Each row is a point on a landscape with many valleys, with its height.
A ball rolls from a point to the lowest of its 6 nearest points, and stops where none of them is lower. Distance is the straight distance between rows; heights are no part of it.
lasa height 43.6: [ -3 -13  -4 -11 -14   8  15  10]
vina height 61.5: [ 21  25 -30   8   1  -3 -10   4]
Vil height 24.8: [ 7 -9  0 -2  4 17 11 -9]
gana height 61.6: [ 10  26 -17  11  -3   2 -12  11]
feda height 26.6: [-26 -15  39 -15   3  -6 -17   3]
Zazu height 24.9: [  3 -19   0  -7  10 -14   8  -9]
Peg height 64.4: [ 17  24 -43   6   7  -4   8  -3]
Fet height 42.6: [-29   2   2  -2 -21  -7  24  17]
Vozep height 18.9: [-22 -16  42  -6  -4  -7 -14   4]
kis height 22.6: [  9 -11 -21 -22  42   6  -8 -11]
ladi height 43.7: [-29  16   9  19 -16   5  16  10]
Tepa height 30.1: [-4 -1 -3 -1 -5 25  9  5]
nuvu height 34.3: [ -4 -14   1 -11 -22  -6  14  19]
pomir height 30.3: [  6 -21  12  -4  -8 -24  -3   2]
Gogak height 35.5: [ 17   8  -2   7  15  20 -11 -24]
tado height 47.2: [-7 20 -2 10 -3 17 -9 11]
vub height 25.1: [  8 -18   1  -7   3  -2  15  -9]
mibug height 11.9: [ -2 -18  32  -1 -22 -10 -12  17]
poza height 28.2: [  4 -14  -2  -4  -5   8  15  -1]
gafi height 27.4: [ -6 -12  12 -13   8 -20 -24   0]
bepof height 33.6: [  3 -18  -1  -8 -10   2  14   1]
letid height 29.1: [ 12   7   2   4  22  16 -10 -28]
Mil height 69.0: [  4  30  -4  23  -8 -13   0   9]
zimo height 60.1: [ 25  20 -33   7   0   0 -12   3]
Palil height 46.8: [-13  -5  -4 -10 -19   5  19  17]
vab height 7.0: [-15 -14  35  -5  -4 -15 -18   4]
Lavek height 29.9: [  6 -22   2  -5   1 -12   8  -5]
kipi height 31.8: [ 23  12  -4   9  15  13 -20 -28]
zif height 46.7: [ 24  12 -11  11   1  18 -21  -8]
vemo height 10.9: [-11   8  -4   2  -7  22   4   8]
kiv height 34.2: [  5  14  -3   8  -4  22 -11   4]
Zuti height 40.3: [-14  -8   0 -14 -26 -13  16  28]
niven height 43.9: [-29   9   3   6 -14   7  20  13]
bov height 13.9: [ -7 -17  32  -1 -10 -14 -16   6]
mafud height 38.5: [ 14   6   1   6   3  24  -8 -14]
leg height 43.5: [-23  14  16  27 -21   2  18  10]
Kazo height 25.5: [  7   7  -8  -9  38  13  -7 -27]
Daguz height 31.4: [ 7  5 -1  2 -1 27 -6 -4]
gokes height 25.6: [  7  -1   1   0  18  13   4 -24]
Fako height 26.5: [  1 -18   1 -10  12 -24  -9  -5]
nez height 63.2: [ 14  27 -22  11  -1  -6  -8   8]
Vafib height 16.0: [-16 -11  26 -11   5 -12 -27   2]
med height 65.7: [  9  30 -16  17  -6 -16   2   6]
Sud height 46.6: [-18  12   2  10  -8  14   8  13]
vam height 21.5: [  4  -6  -4  -9  27   5   6 -22]
Pivi height 9.5: [  5 -20   6  -7 -15 -15   5   8]
Vesa height 20.4: [  3 -14  -9 -11  28 -10   4 -14]
giv height 27.5: [-1 -1 -1 -1 -4 24  5 -1]
bul height 43.3: [-33   8  13  16 -22   0  30  10]
Kom height 19.8: [  2 -14 -16 -17  31 -10  -5  -9]
Vogo height 22.7: [  5 -14   1  -7  14   4  11 -15]
Repa height 34.8: [  1 -16  14  -6   1 -24 -15   1]
fusat height 63.9: [ 12  29 -27  11   0 -15   6   1]
Vol height 18.2: [  5 -19  17  -6 -27 -15  -3  23]
pev height 12.4: [ -4 -15  -4 -14  14 -21 -25  -1]
ket height 67.0: [ 10  30 -41  12   8   1  21 -13]
Tozag height 58.7: [-10  27   3  24  -6  -3   1  13]
daf height 25.2: [  9   5   0  -2  27  15  -2 -28]
Somo height 21.4: [  6 -19   8  -8 -22 -14   5  13]

For each start below, name the point where the ball stops.
Vil => pev
gokes => pev
letid => pev
Zuti => Pivi
kipi => pev
fusat => vemo
